Each row is a point on a landscape with many valleys, with its height.
From any point a ball takes the steepest step (drop divided by distance) to one of its 2 nearest points. It stops when none of these is lower. Distance is the straight distance between rows; heights are no part of it.
Z233 h=384: [132 110 161 134 148 143 124  82 157 123 100  96 142 102 114 101 105 103
 111 118 118 121 155 118  79 106 186 167  99  70 131 167 130 190 170 132
 147  78 155  97 193 189 134 121 175 140 122 156  94 120 105 144 160 162
 162]
Z943 h=410: [140  78 141 120 161  78  83  74 164  94  89 174 122 169 158 148 111  67
 144 158 119 162 105 110 153 140 133 153 178 118  67 157 159 137 129 144
 164 133 182 108 121 164 114 141 142 141  95 109 130 108 141 163 115 113
  91]
Z451 h=677: [192  94 126 112 110 126 149 126 112 175 177 113 135 126 128 112 143 161
 137 120  73 136 120 159  88 185  80 179  82 135 122 119 113 131  97 142
 154 105 164 102 121 114  88 183 125  93 138 160 124 175 124 145 217 136
 157]
Z555 h=432: [170 159 119 114 112  58  81 129 100 160 131 132 161 152 128 126  85 140
 119 134 105  98 134 119  91 174  98 120 175  95 123 111 167 108 114  91
 118 112 126 119 116 121  58 142 133  94 182 124 100 157 147 108  83  98
 159]
Z544 h=381: [ 71 158 146 130  98 120 115 163  78 147 168 138 118 143 139 160 127 150
 105 137 126 137 136 176 139 136  90  58 171 131 118 120 127  48 113 113
 143 126  80 155  91  57 114 138 109 137 159 129  88  99 138 135 104 103
  77]
Z104 h=230: [ 81  91 153 107 150  93  98 127 181  95  96 133 126 157 107 159  96  58
 174 162 159 126 109 105 162 164 144  97 164 162 127 136 130 115 120 123
 156 123 201 115 121 136  87 163 166 169 161  96 111 140 181 164  69 170
 144]
Z74 h=290: [ 75 170 168 142  89 107 101 152 102  97 136 130  96 143  84 165 105 150
 118 129 112 116 130 122 114 128  92  62 139 142 135 134  87  71 121  54
 167 123  96 143 128  53 119 143 167 141 189 134 103 100 167 128  94 172
 109]
Z908 h=745: [ 77 145 214 106 143 145 121  95 115  64 144  96 125 122 126  98 115  96
 155 142 120  86 134  88 144  60 124  61 148 106 150 124 131  85 158 118
 140 122 144 121 156 113 144 163 124 140 226 169  95 114 127 143 127 202
 128]
Z205 h=280: [166 153  97  88  94 143 184 175  82 153 147 112 166 125 156  88 143 119
 141 109 105 120 129 143 139  65  71 170 110 144 178 130 140 100  96 153
  80 148  99 144 102 171 125 139  72  77 152 113 143 113 138 114 141  57
 138]
Z730 h=355: [150 134  76 115 173 136 107  95  99 102 144 152 113 130 185 109 179 155
 123 175 134 109 102 130 178 143 153 114 148 157 131  91 153  94 132 159
  63 159 148 150  99 121 174  90  61 102 139  99 158 177  97  85 142 111
  92]
Z569 h=572: [126 140  76 116 112 127 136 193 121 145 151 111 119 114  95 117 111 130
  59 124 133  65 125 132 120 198 132 139  79 176 194 113 117 131 119 101
  93  82 155 142 104  98  91 125 141 126 147 112 113 177 185 123 102 143
 182]
Z720 h=472: [158 118 141 166 152 121  88  66 121 127 114 130 121 109 146 102  97 101
  92 101  94 141 147 105  95  98 145 153 122  83 113 160 133 182 173 130
 148 100 115 104 163 198 157 108 125 114  90 145  97  86  65 115 161 122
  96]
Z721 h=564: [135 120 102 148 156 111  75 101 149 123  70 161 151 103 109 169 112 154
 129 133 151 138 109 118  82 187  94 117 140  75  76  69 153 140 133 135
 111 115 129 105 108 119  67 144 200 146  93 121 114 159 112 136  85 110
 118]
Z944 h=342: [115 144 171 122 118 109 113 117 101 163 142 106 134 147 169 111 129 146
 156 111 126 143 143 113 124 137 135 111 173  98 129 129 112 135 147  90
 148 125  83 139 139 100 143 105  96  92 164 146 116  86 109 111 160 136
 131]
Z139 h=598: [210 111 122 178 127  56  80  89 104 135 101 149 131 130 122 149 114 140
 123 111 104 156 101 112  55 163  68 144 154  91  75  99 155 158 125 103
 139 125 105 113 117 121  89 141 196 108 102 151 132 134 109 124  96  77
  91]
Z64 h=742: [131 114 153 153  68 117 195 176 108 193 191  80 111 145 129 137 155 129
 166 114 111 164 122 193 115 101 124 133 129 173 154 165 113  99 102 105
 163 110 100 138 141 106 135 147 128 137 175 158 117 124 136 139 158 141
 130]
Z521 h=522: [143 114 127 191 125  96 105 161 148 154 137 123  91 130 101 152  86  76
 145  70 176 147 124  87 141 133 131  97 153 192 173 147 120 178 148 102
 135 131 112 128 114 168 146 111 139 149 113 116 132 124 128 101  63 131
 113]
Z176 h=467: [122  79 136 117 149 120 100 112 182 156 102 157 130 145 143 139 100  93
 121 109 131 161 149 112 148 164 138 153 132  97  84 152 123 179 143 157
 180 118 151  98 106 157 113 123 123 139  37 114 132  99 124 149 153 126
 129]
Z36 h=331: [ 73 105 133 101 170 124 116 108 167  60  87 151 144 134 153 121 113  47
 140 156 155 132 118 103 194 103 163 137 159 152 123 153 144 133 123 155
 131 136 184 118 137 182 144 125 122 151 125  86 130  93 156 160  89 124
 115]
Z394 h=434: [115 143 116 125 126 122 121 165 190 146  71 122 177 116 104 104  91 101
 136  90 166 117 155  72 120 147 159 167 127 107 166 139 110 216 142 113
 117 127 125 107 153 174 103  92 148 116 109  97 147 109 162 117  99 121
 199]
Z959 h=699: [164  89 125 140 118 111 173 119 128 165 162 111 130 149 121 130 122  75
 187 132 121 160  86 169 135 104  85 140 136 185 151 151 156  92  87 160
 142 124 172 110 133 182  89 205 135 131 160 146  79 175 126 161 129 112
 117]
Z301 h=205: [ 70 146 100 129 124 188 155 176  87 110 131 119 137  74 131 120 169 171
 130 123 140 124 113 125 124 144  75 109 100 143 154  68  84 110 120 126
  94 138  81 149  99  62 133 133 139 126 133 117 132 118 119 130 143 128
 120]
Z745 h=314: [166 161 101 129 117 101 120 137 123  84 129 131  91 157 114 122 135 153
  47 148 140  68 112 113 140 129 144 133 127 147 104 137 147 124 119  86
 109 153 120 177 108  59 135  75 147 137 119 125 187 127 196 108  76 135
 140]
Z974 h=536: [149 175  68 128 124 157 148 158 124 123 115 118 145 105  62 125 100 137
  57 124 151  52 131 146 104 113 127 129  84 114 153 109 171 119 126 139
  58 109 149 139 121 137  77 125 156 153 112 121 118 166 161 128  60 116
 168]
Z484 h=599: [ 79 129 121 135 135 132  94 119 129 135 115 153 132 112 111 174 119 138
 132 142 120 156 127 161 107 165 124  93 132 111 114 109 123  94 132 135
 129  91 142 109 125 129 105 160 147 147 124 111  69 145 102 147 116 125
  95]
Z365 h=679: [112 117 137 132 119 139 151 123 147 157 170 134 119 153  97 170 122  96
 211 142 153 158 115 174 168  97 116  58 158 184 148 133 144  55  98 173
 138 141 166 110 112 161 102 186  94 161 159 129  80 195 110 130 105 149
 102]
Z471 h=840: [ 55 107 181 148 144 172 158 130  99 103 151 102 114 108 176 108 162  94
 171 124 147 173 130 123 161  59 117  89 160 140 131 139 108 121 153 146
 150 155  81 134 133 119 190 131 103 150 137 149 120  59  95 150 156 135
  68]
Z623 h=417: [ 93 151 149 127 118 139 102 125 148 154  93 141 135 127 113 131 116 167
 174  98  97 154 158  83 102 164 120 124 130  97 128 128  43 157 143  94
 175 131  81 115 151 108 142 115 121  93 116 116 148 101 102  91 177 166
 138]
Z665 h=375: [135 132 136 132 122 110 150 119 195 135  60 128 154 147 107 141 135 125
 168 131 158 152 136 115 110 114 206 171 143  94  97 154 144 185 126 109
 132 139 125 113 179 157 130  89 173 140 101 133 182 128 157 128 101 125
 173]
Z546 h=474: [121 116 130  40 156 162 140 117 133 125 136 127 171 141 177  84 132 147
 112 154 140  96 162 129 184 134 142 147 130  75 100 107 163 127 116 195
 112 150 163 121  99 116 106 114  68 120  87 123 154 111 138 159 176 128
 182]
Z88 h=438: [147 165 111 143 136 177 160 101 102  44 124 127 103 107 123  85 158 129
  91 119 126  81 119  96 156  31 118 130 102 129 132 138 140 121 137 150
  85 182  91 158 137 140 192  76 117 140 109 136 183  96 119 103 116 127
 105]
Z802 h=544: [ 77 123 116 120 117 141 153 175 146 156 102 137 143 133 195 132 182 135
 126 136 165 176 141 143 165 122 179 168 140 123 103 150  98 157 134 130
 132 176  67 156 124 119 185  64  88 122  75 104 178  50 135 139 143  65
 106]
Z806 h=535: [125 143 128  72 147 186 159 105 119  51 105 123 151 119 134  74 146 150
 102 136 125  91 143  87 159  73 107 170  97  80 101 127 132 138 119 170
 116 172 122 127 130 120 142 107 113 126  79 132 184  79 143 147 158 142
 167]
Z29 h=607: [106 153  78 134 121 179 152 161 154 150 117 148 116 107 103 145 139 141
  94 116 137 127 151 149 139 111 169 134  71 143 157 136  97 148 136 152
  99 132 119 138 134 156 161  92 103 137  65  95 149 135 108  98 145 132
 135]
Z746 h=496: [152 122 154 138 108 108 103 107 110 132 141 155 113 155  95 141 116 158
 145 108  52 160 134 112  89 151  56 123 122 113  89 129  79 121 111 113
 195 130 117 102 126 105 116 167 127 100 104 140 137 116 108 116 177 143
 106]
Z5 h=565: [122 124 149 168 138  96  62 131 151 123 146 108  67 136 103 146  76  89
 102  99 159 106 131  80 138 171 167  59 125 176 194 143 103 160 191  72
 158  95 137 129 123 134 166  99 132 143 145 129  91 129 128  88  82 191
 120]
Z773 h=758: [ 99  93 134 158  89 112 183 183 134 199 163  87  99 135 148 161 179 142
 122 149 144 163 121 219 112 164 211 147 114 163 134 153 110 127 121  96
 159  86 118 154 145  79 145 114 164 157 147 153 111 134 145 155 149 139
 136]
Z290 h=513: [157 132 156 118 118 130 164 121 106 135 156  97 154 144 138 102 105  94
 121 115 154 110 143 148 137  34 116 119 157  91 120 145 209 112 125 160
 119 129 123 125 132 155 100 139 115 148 137 173 110 101 138 162  97 101
 151]
Z597 h=301: [128 149 110 105 144 171 117 113  82 135 159 135 122 102 169 109 169 200
 122 141 109 112 131 131 134 170 111 110 111 125 140  71 103 109 136 140
  93 136 114 137  99  79 155 115  75  94 135 133 136 146  76 104 204 138
 108]
Z375 h=811: [150 170 104  97 111 108 151 135 108 114 100 111 176 132 136  97 168 201
 161 155 112 102  95 111  90 161 110 160 157 108 118  81 122 112  93  79
  80 139  96 148 136  53 103 116 151  87 187 122 183 160 168 105 110 118
 178]
Z955 h=771: [143 116 186 115 141 166 143 117 120 124 176  79 133 110 100 122 126 164
 162 133 169  86 139 133 126 148  98  61 125  90 119  70 158 102 137 151
 125 120 154 123 107  66  84 166 153 169 173 206  95 182 126 158 140 194
 169]
Z48 h=630: [143 137  87 110 161 122  72 100 123  89 131 167 126 124 104 133  90 131
  94 170 101  81 130 119 134 166 123 114  99 145 145 101 148  83 122 141
  96 109 204 106 119 161 102 162 101 115 153 105  91 204 119 117 109 149
 122]
Z645 h=623: [ 98 104 162 123 122 183 155 136 113 139 171  93 118  88 125 100 127 129
  96 112  86 124 162 145 104 125 130 142  68 125 161 147  88 138 150 141
 150  68 148 116 157 130 143 164 113 134 146 162  77 115  97 159 217 177
 143]
Z971 h=717: [179 107  90 141 125 113 112 121 105 113 137 170  96 124 150 118 124 116
  48 116  66 133 120 132 122 131 114 186  88 152 107 168 117 155 125 134
 148 122 124 140 122 162 172 111 110  93  61 109 148 110 109 113 149  70
  75]
Z430 h=600: [100 124 133 110 122  97  99 167 125 126 135 123 126 137 110 143 115 156
 114 147 124  99 124 117 121 245 128 113 119 147 145  96  90 110 123  71
 152  86 159 137 105  47  89 142 161 125 183 114 107 171 185 140 114 177
 165]
Z107 h=743: [166 124  97 122 138 110 101 105 137 116 121 185  99 165 160 140 141 141
  62 144 124 127 124 149 174 124 157 152 143 128  65 169 162 127 115 154
 137 168 120 149 100 135 166  69  91 125  53 105 178 117 136 108 118  71
  86]
Z73 h=315: [100 173 134  90 116 128 126 109 182 182  72 142 180 143 110 147 114 163
 141 142 123 130 177 154  92 133 208 147 136  39  94 147 131 139 129 125
 129 104 115 103 174 157 103 104 129 115 107 117 127 138 126 122 134 117
 176]
Z601 h=118: [114 168 158 143 121 116  78 115  94  99 144 142 117 130  89 148  93 145
 168 117  99 124 132  84 108 132  63  36 149 128 161  97 100  69 139 101
 145 122 100 110 122 121 122 165 110 111 193 132  79 146  93  90 115 160
  93]
Z533 h=262: [185 111 147 122 175 132 113  51 160  61  96 116 116 122 113 107 127 116
 112 147 139  79 119  96 112  94 175 145 105  90 109 127 174 177 158 137
 117 124 181 118 166 160 140 113 185 150 131 165 143 159 129 133 124 176
 158]
Z866 h=576: [113 108  92 147 136 114  84 154 112  88 111 148 118  88 147 111 121 130
  47 108 115 107 106  95 116 203  88 164  99 147 132 100  95 173 145  91
 128 107 107 154  99  78 125 107 167 113  99 101 134  88 146 129 111 117
 115]
Z774 h=99: [161 111 120  80 106 114 194 162 146 162 139  89 159 162 176  82 169 130
 153 134 144 134 119 130 153 135 163 200 134 138 145 141 140 161 109 125
 129 153 126 141 130 107 129 100  99 103 133 120 185 121 184 136 161 119
 213]
Z264 h=411: [145 150 117 137 101 125 144 124 130 164 109 143 150 128  84 138 104 115
 163 100  70 161 136 141  78  88 102 161 113 124 142 166 109 122 104 134
 129 109 128  92 173 207 105 170 127 100 135 112 106 148 110 115 138  90
 122]
Z276 h=111: [146  81 158 127 168 120 121  97 172 114 117  99 124 130 119 115 108  71
 179 129 175 116 124 100 143 144 157 110 145 128 148 125 161 174 153 148
 134 113 194 108 141 165 108 142 163 155 145 144 107 174 134 144 115 176
 169]
Z187 h=783: [ 69 165 153 103 145 166 133 100 118  52 116 131 147 116 123 114 116  95
 140 145 130 101 138 115 161  29 115  80 147 110 126 127 151  68 128 162
 101 150 135 122 138 151 143 150 106 149 164 124 110 102 123 144 101 137
 103]
Z30 h=641: [101 127 115 144 160 154  52 104 100  62 122 164 102  81 121 133 113 161
  54 125 100 100 121  97 116 170  66  99  86 122 117  80  99 125 154 122
 125 113 123 127  98  94 135 139 142 125 104 122  98 108  92 121 141 153
  72]
Z507 h=479: [122 129 107 132 134 152 155 157 180 189  75 111 180  90  95 126 122 113
 206  92 192 161 131 118  96 132 128 138 130 107 158 105 135 179 133 154
  80 141 118 103 148 186  84 134 152 133 117 116 123 166 113 124 104  90
 176]
Z642 h=853: [175 167 124 126 106  85 113 119 136 117  88 139 144 138  88 108 100 161
 124 102  84  97 131  74  73 135 111 179 127 101 128 141 104 169 119  71
 132 138 104 121 158 122 105 106 167  87 142 125 174 136 164  88 120 132
 176]
Z410 h=503: [ 92 116 118  93 119 124 178 191 157 183 105  94 195 114 163 111 146  91
 200 131 184 170 122 148 137 139 143 157 150 141 176 116 133 146 118 139
  93 123 129 112 128 166  95 142 122 120 166 100 110 122 150 159 123  83
 173]
Z328 h=705: [ 74 141 188  69 153 149 123  99 136  48 108 117 144 137 132  98 118 122
 165 156 106  88 146  66 154 127 139 125 128 108 145 128  89 118 137 103
 152 128 172 122 158  96 131 139 130 122 203 126 133 104 167 145 161 216
 178]
Z606 h=722: [148  69 144 163 109 111 190 114 134 169 157 102 115 138 156 139 183 104
 207 144  99 201  82 188 107 116 139 163 127 178 131 152 113 115 111 137
 159 109 137 120 162 157 145 173 143 124 164 154 110 147  99 158 185 126
  95]
Z110 h=567: [ 97  99 153 109 123 173 194 135 113 137 147  90 148 104 154  96 148  87
 137 131 112 161 131 169 126  51 118 160  97 126 144 159 132 113 125 173
 134 106 137 118 158 173 146 175 107 142 141 139  85  95 100 178 185 106
 127]
Z952 h=541: [176 156 122 142 142  93  74  92 114 117 106 132 147 115 159  89  86 119
  60  91 123  88 144  86 104  99 127 166 140  67 115 138 174 192 163 108
 112 125  90 129 130 171 123  77 132  98 106 139 126  63 104 108 102  83
 123]
Z308 h=760: [160 123 131 130 143  82  96 112 154 130 126 133 102 171 158 134 117  95
  93 133 169 114 136 121 174 127 194 119 175 124 101 158 189 160 149 117
 142 145 144 145 116 133 146  69 112 147 100 125 154 104 159 116  83 126
 134]
Z141 h=385: [156 135 154 120 133 113 101 113 116  86 151 121  83 184 136 138 155 176
 103 166 161  87 118 113 165 146 136  76 168 126  75 114 151  97 133  98
 146 192 131 170  93  12 137  90 122 153 132 147 186 134 179 114 115 175
 138]
Z34 h=486: [115 152 102 131 125 118 121 183 147 126  96 122 159 117 103 129  80  96
  72 101 183  86 143 105 136 125 132 136 131 118 152 123 162 168 130 110
  92 115 118 135 114 144  83  99 160 147 107 102 130  83 182 132  37  96
 167]
Z114 h=454: [164 106 185 114 118 100 107 103 117 101 159 130  96 184 125 128 122 140
 147 118 111 130 121  89 148 133  73 108 155 128  84 142 122 113 122 109
 202 172 136 127  97  55 118 140 122 132 127 147 160 113 163 131 151 183
 141]
Z168 h=473: [ 54 126 121 101 119 118 144 161 147 136  79 149 191 126 163 132 157 107
 202 144 117 194 111 126 133 150 129 166 150 139 134 129  82 124 101 116
 132 128 112 110 144 142 123 149 125  97 151  73 128  93 147 151 143  83
 119]
Z148 h=393: [182  89 124 134 157  86 114  67 127 108 159 141  99 172 171 130 169 130
 153 195 133 129  90 149 167 158 170 122 166 162  94 119 178  94 125 144
 127 147 190 131 117 119 151 131 102 131 151 139 142 207 122 125 134 143
 108]
Z691 h=696: [125  91 154 141 171 140  60  87 140  87 127 140  87 117 120 138 108 129
 117 126 124 125 136  77 137 182 117  91 106 122 115 106 101 158 170 129
 170 117 162 109 105 105 142 134 140 147 103 139 106 137 101 129 163 204
 102]
Z512 h=430: [ 71 135 135 135 106 114 124 161  98 146 121 153 151 138 163 163 171 152
 193 131 107 189 105 148 121 175  85  98 181 140 109 101  77  90 100 100
 156 149  66 138 108  73 127 143 122 107 151 101 130  83 124 130 136  88
  72]
Z77 h=747: [133 104  86 187 123 119 131 129 143 110 137 160  54 128 114 163 141  99
  69 135 119 144 101 153 148 120 174 153  92 212 128 174 108 138 121 122
 136 125 135 146 135 160 200 106 137 149  72 101 153 132 121 117 107 109
  63]
Z37 h=403: [141 117 146  95  95  87 124 117 166 198 127 155 144 195 140 157 128 171
 161 131 113 159 146 152 141 176 138 136 164  82  50 149 127 121  98 136
 185 152 115 111 106  87  90 120 105 108  84 131 176 119 143 132 159 122
 152]
Z340 h=650: [155  77 127 115 109 174 181 167 122 211 162  87 134  92 137 118 165 170
 172  98 135 165 129 167 109 164  57 145  82 127 131  82  99 142 116 178
 138 138 111 113  90 108  96 176 123 127 105 153 131 152  83 140 228 132
 154]
Z628 h=494: [ 76 130 149 118 122 143 139 112 127 115 117 150 145 130 116 142  98  79
 133 130  71 168 138 154 123  52 130 146 127 121 116 196 112  93 114 147
 160  97 141  97 171 197 138 166 110 135 125 102  83  80 115 155 134  99
  82]
Z236 h=601: [135 132 120 122 160  89  38 112 151 111 123 145 107 144 115 148  72 102
 125 142 155  89 143  79 154 190 159  60 146 141 160 105 145 120 165 114
 127 113 177 117 103 154 118 121 108 137 161 103  80 178 126  89  75 174
 140]
Z587 h=770: [130 112 110 209 106 107 142 150 143 135 122 145  70 137 110 181 151 134
 127 114 155 172 111 148 126 122 152 127 139 171  99 146 114 146 119 105
 147 160  89 160 126 104 170  94 171 165  74 133 187 125 131 118  82 119
  84]
Z338 h=364: [125 135 134 103 104 119 116 107 191 198 112 170 139 163  90 188 130 181
 161 143  97 154 159 160 103 189 177 133 123  84  81 146 106 111 116 131
 166 103 156  91 149 125  94 140 122 117  94 128 136 187 122 120 164 150
 150]
Z18 h=199: [126  98 100 182 125 109 133 157 109 139 140 115  95  94 155 113 147 106
 124 103 118 151  94 113 109 169 138 154 101 203 198 122  80 175 158  89
 115 101 108 147 138 132 178 120 144 104 153 112 125 134 103 106 149 132
 109]
Z132 h=634: [194 143 107 163 129  84  85 102 101  99 115 165 115 141 103 152  98 124
  93 118 114 124 108 120 107  86  69 123 143 125  85 132 179 111 110 117
 121 152 117 131 105 148 114 138 151 126 102 130 141 129 124 112  59  72
  71]
Z277 h=793: [143 137 134 133 132 141 156 125 115 107 123  85 140 108 106 126 162 185
 154 159 154  97 105 143  90 141 124 117 132  98 112  74 149 107 119 104
  96 120 122 146 135  51  97 138 201 149 179 172 142 187 151 140 104 161
 166]
Z302 h=636: [122 171  80 119 123 151 120 145 175 160 128 147 107 138  69 159  95 109
 115 123 133 101 159 147 147 124 202 102  96 164 193 163 124 125 130 151
  96 106 181 107 146 205 129 116  84 133 114  90 110 195 132  86  99 145
 157]
Z494 h=524: [131 101  95 121 155 144 111 125 127 126  94 132 166  82 144 101 126 144
  93 114 136 125 122 116 102 179  92 174 102  89 110  82 132 173 137 158
 109 105 124 112 107 123 101 135 156 119  77 122 116 125 106 150 146  99
 144]
Z190 h=813: [ 64 144 152 121 146 145 117 117  83  71 124 148 144 120 184 113 144 107
 118 146 111 140 124 137 160  68  93 104 166 117 107 144 133  76 127 151
 123 153  89 139 126 134 164 134  90 123 154 114 108  48 115 146 119  69
  50]
Z372 h=405: [156 127 103 169 131 103 117 131 150  82 105 122  86 124  77 139 108 104
  72 122 150  84 100 104 112 122 154 133  92 165 143 139 139 169 136  81
 117 122 151 141 140 129 138 108 199 157 123 128 156 152 170 118  61 161
 144]
Z684 h=439: [132 112 153  46 139 106 110  87 130 157 136 140 170 168 171 107 118 174
 131 158  85 117 159 142 138 184 126 158 153  61  58 125 143 111 105 158
 164 126 167 100 112 103  82 149  82  96 115 131 147 116 131 159 201 131
 172]
Z832 h=476: [142 123 110 177 113 116 111 159 150 144 109 122 108 111  51 156  87 107
 124  82 161 126 121 110  97 162 102 106 107 159 164 116 118 161 134 109
 120 110 134 115 123 142  89 145 188 156 123 124 106 181 143 117  68 138
 142]
Z605 h=586: [131 136 125 127 143 104 106 134 102 126 123 112 151 118 210  88 138 132
  68 127 155 116 129 120 134 144 149 170 163  82 105 132 159 169 155 106
 109 139  69 165 119 104 144  64 118 101 108 140 144  43 133 139 119  64
 121]
Z591 h=466: [207 127 119 126 116  93 120 114  91 158 185 122 116 153 145 101 107 120
 112 113 119 101 132 127 142 116 102 116 147 137 142 134 187 116 125 137
 121 131 136 131  99 130 115 127  86 107 144 144 121 158 132 108 118 111
 138]
Z382 h=822: [ 51 166 149 166 113 200 174 156 107 117 140 111 107  94  99 145 152 134
 142 114 154 138 151 146 134  38 128  59 114 135 151 128  99  95 144 140
 107 148  67 153 144 115 172 121 125 168 122 144 125  85  92 119 109 149
  97]
Z295 h=554: [159 130 101 116 138 165 198 147 122 136 144  99 155 122 136 109 129  89
 131 134 195 114 108 159 171  44 112 123 136 141 144 104 214 104 102 198
  58 162 134 151 107 159 109 133 110 155 109 142 130 138 141 151  69  76
 146]
Z915 h=395: [137 164 129 100 134  72  70 118  76 129 140 138 148 143 181  95 116 150
 108 143  96  96 126  99 124 202 113 125 178 110 136 101 125 116 145  83
 125 123 111 149 118  88 121 108  85  60 186 110 104 109 123  94 148 115
 130]
Z58 h=659: [122 136 109 123 114 170 169 152 157 203 147 123 137 129  89 163 119 104
 160 116 158 149 145 188 140  73 143  99 113 141 158 147 153 103 115 185
 100 128 152 115 134 196 100 156  96 153 109 114  83 170 108 122 115 105
 141]
Z986 h=830: [168 194 127 103  98 112 130 107  84  90 131 142 137 149  92 115 136 204
 129 138  53  92 123 107  79 120  79 144 124 114 115 117  97  89  88  83
 125 149 108 132 148  73 118 140 135  73 178 139 174 149 147  97 148 138
 144]
Z556 h=192: [168 127 120  85 120 141 192 142  92 113 165  99 130 141 186  52 162 105
 113 123 125 104 125 110 174  72 137 180 115 154 171 154 142 140 135 146
 103 158 121 156 125 140 178  92  56  93 140 126 171  96 148 117 172 115
 161]
Z227 h=257: [116 156 165 156 118 115  86 126 116 172 140 126 127 121 116 144  76 118
 172  78 126 160 166  95 109 113 100  61 176 109 151 136 111 128 160 107
 148 101  70 108 129 170 128 129  99 117 145 139  76  99  74  89 115 126
  92]
Z581 h=345: [166 146  96 121  89 129 176 160 113 190 128 150 174 132 124 155 135 129
 165  98  94 180 130 179 107  57  73 176 116 130 121 149 132  97  75 156
 113 154  93 126 119 202 116 166  97  91 106 106 138 125 109 122 122  19
  93]
Z332 h=676: [153 153 103 138 111  95  92 106  98  86 123 189 101 145 101 156  97 108
  60 136  49 129 114 142 119  83 105 143 111 154 103 183 127  86  99 114
 150 123 137 126 137 178 149 146 121 108 109  98 118 112 132 116  92  68
  46]
Z79 h=740: [173  86 187 130 156 165 103  91 138 104 177  98  86 114  77 116  95 128
 128 112 138  84 150  95 124 153 110  84  79 120 143 105 134 146 162 148
 161 107 196  97 117 117 114 169 141 163 148 198  95 191 124 148 169 224
 156]
Z981 h=575: [114 119 114 162 117 148 177 177 178 177 104 119 135 113 144 145 156 103
 155 114 185 186 147 146 140  86 205 158 115 144 136 147 112 189 141 144
 114 150  94 143 154 186 177  81 117 148  65 116 166  92  97 118 129  99
 129]
Z398 h=511: [ 73 103 122 118 152 159 134 124 162 127  95 151 134 125 163 150 169 130
 133 158 161 170 130 151 161 149 175 133 137 113  81 127 118 144 131 160
 141 140 123 132 119 105 155  97 129 152  59 111 147 104 122 153 149 121
 108]
Z417 h=585: [187  89  99 146 134 173 201 145 116 156 167  90 109 115 143 117 183 143
 138 132 187 132  92 170 152  89 104 124 112 163 133  84 171 121 102 185
  82 166 122 162  94 100 128 129 133 160  91 171 158 171 112 136 135 119
 136]
Z373 h=667: [ 48 119 147  65 143 173 145 136 131  90 132 127 145 114 141 104 135 126
  97 157  92 110 150 126 159 151 146 165  83 132 148 142  79 118 113 139
 142  90 185 118 144 106 131 145 106 127 141 109 110  95 160 173 194 172
 153]
Z876 h=629: [ 96 148 129  79 165 162  96  92 131  98 132 162 138 126 128 147 127 176
 115 189 113 104 158 152 150 156 158 104 126  89  88 100 136  70 117 165
 109 120 193 117 119 117 115 138  95 144 138 122 114 164 109 139 151 161
 122]
Z688 h=320: [138 141 100 184 131 135 154 107 109  76 107 120 104  88 121 111 160 124
 108 123 113 120  93 114  97  79 154 153  92 160 160 129 112 145 144 102
  83 134  96 148 180 154 199 100 164 126 147 129 154 130  99 101 113 125
  98]
Z960 h=775: [ 88 109 118 158 123 150 182 131 129 141 145 115  99 112 125 169 166 122
  71 164 135 144 116 229 116  96 215 142  95 152 121 162 142 103 133 137
 119  88 145 148 169 128 163 133 155 183 118 139  88 138 111 161 131 117
  99]
Z474 h=794: [100 159 134 214 103 141 141 166 121 141 120 124 106 101 105 161 126 138
 142  86 164 170 148 114 113  64 132 105 147 134 124 133  99 149 142 105
 122 164  40 156 141 136 175  93 148 155  99 141 160  74  92 107  79 112
  84]
Z759 h=84: [ 95 134 103 145  87 108 159 203  89 152 141 109 134 100 139 124 157 138
 138 115 119 149  95 142  98 172  92 144 119 186 189 100  81 119 108  78
 105 106  78 155 120  81 126 142 157 103 184 105 120 118 145 124 126 103
 124]
Z934 h=618: [165 102 144 141 120 183 184 131 120 169 190  88  95 116 115 119 177 161
 186 110 151 140 131 153 140 111 117  91  95 158 153 104 124 118 128 164
 123 147 133 131 114 108 147 142 103 145 135 177 139 185  84 115 196 188
 143]

Where does a ball stop that starts at each point below?
Z190 -> Z774
Z773 -> Z276
Z340 -> Z944
Z981 -> Z276
Z986 -> Z494

Call two points neighbours if one is among the 2 nearest of the other. Go from one point of each pair to the other, from neighbour to neighbour, staying as low as possible. Name the highest point that can't be avoided.
Z759 and Z494 -> Z48
Z73 and Z745 -> Z410
Z745 and Z601 -> Z746
Z759 and Z601 -> Z591
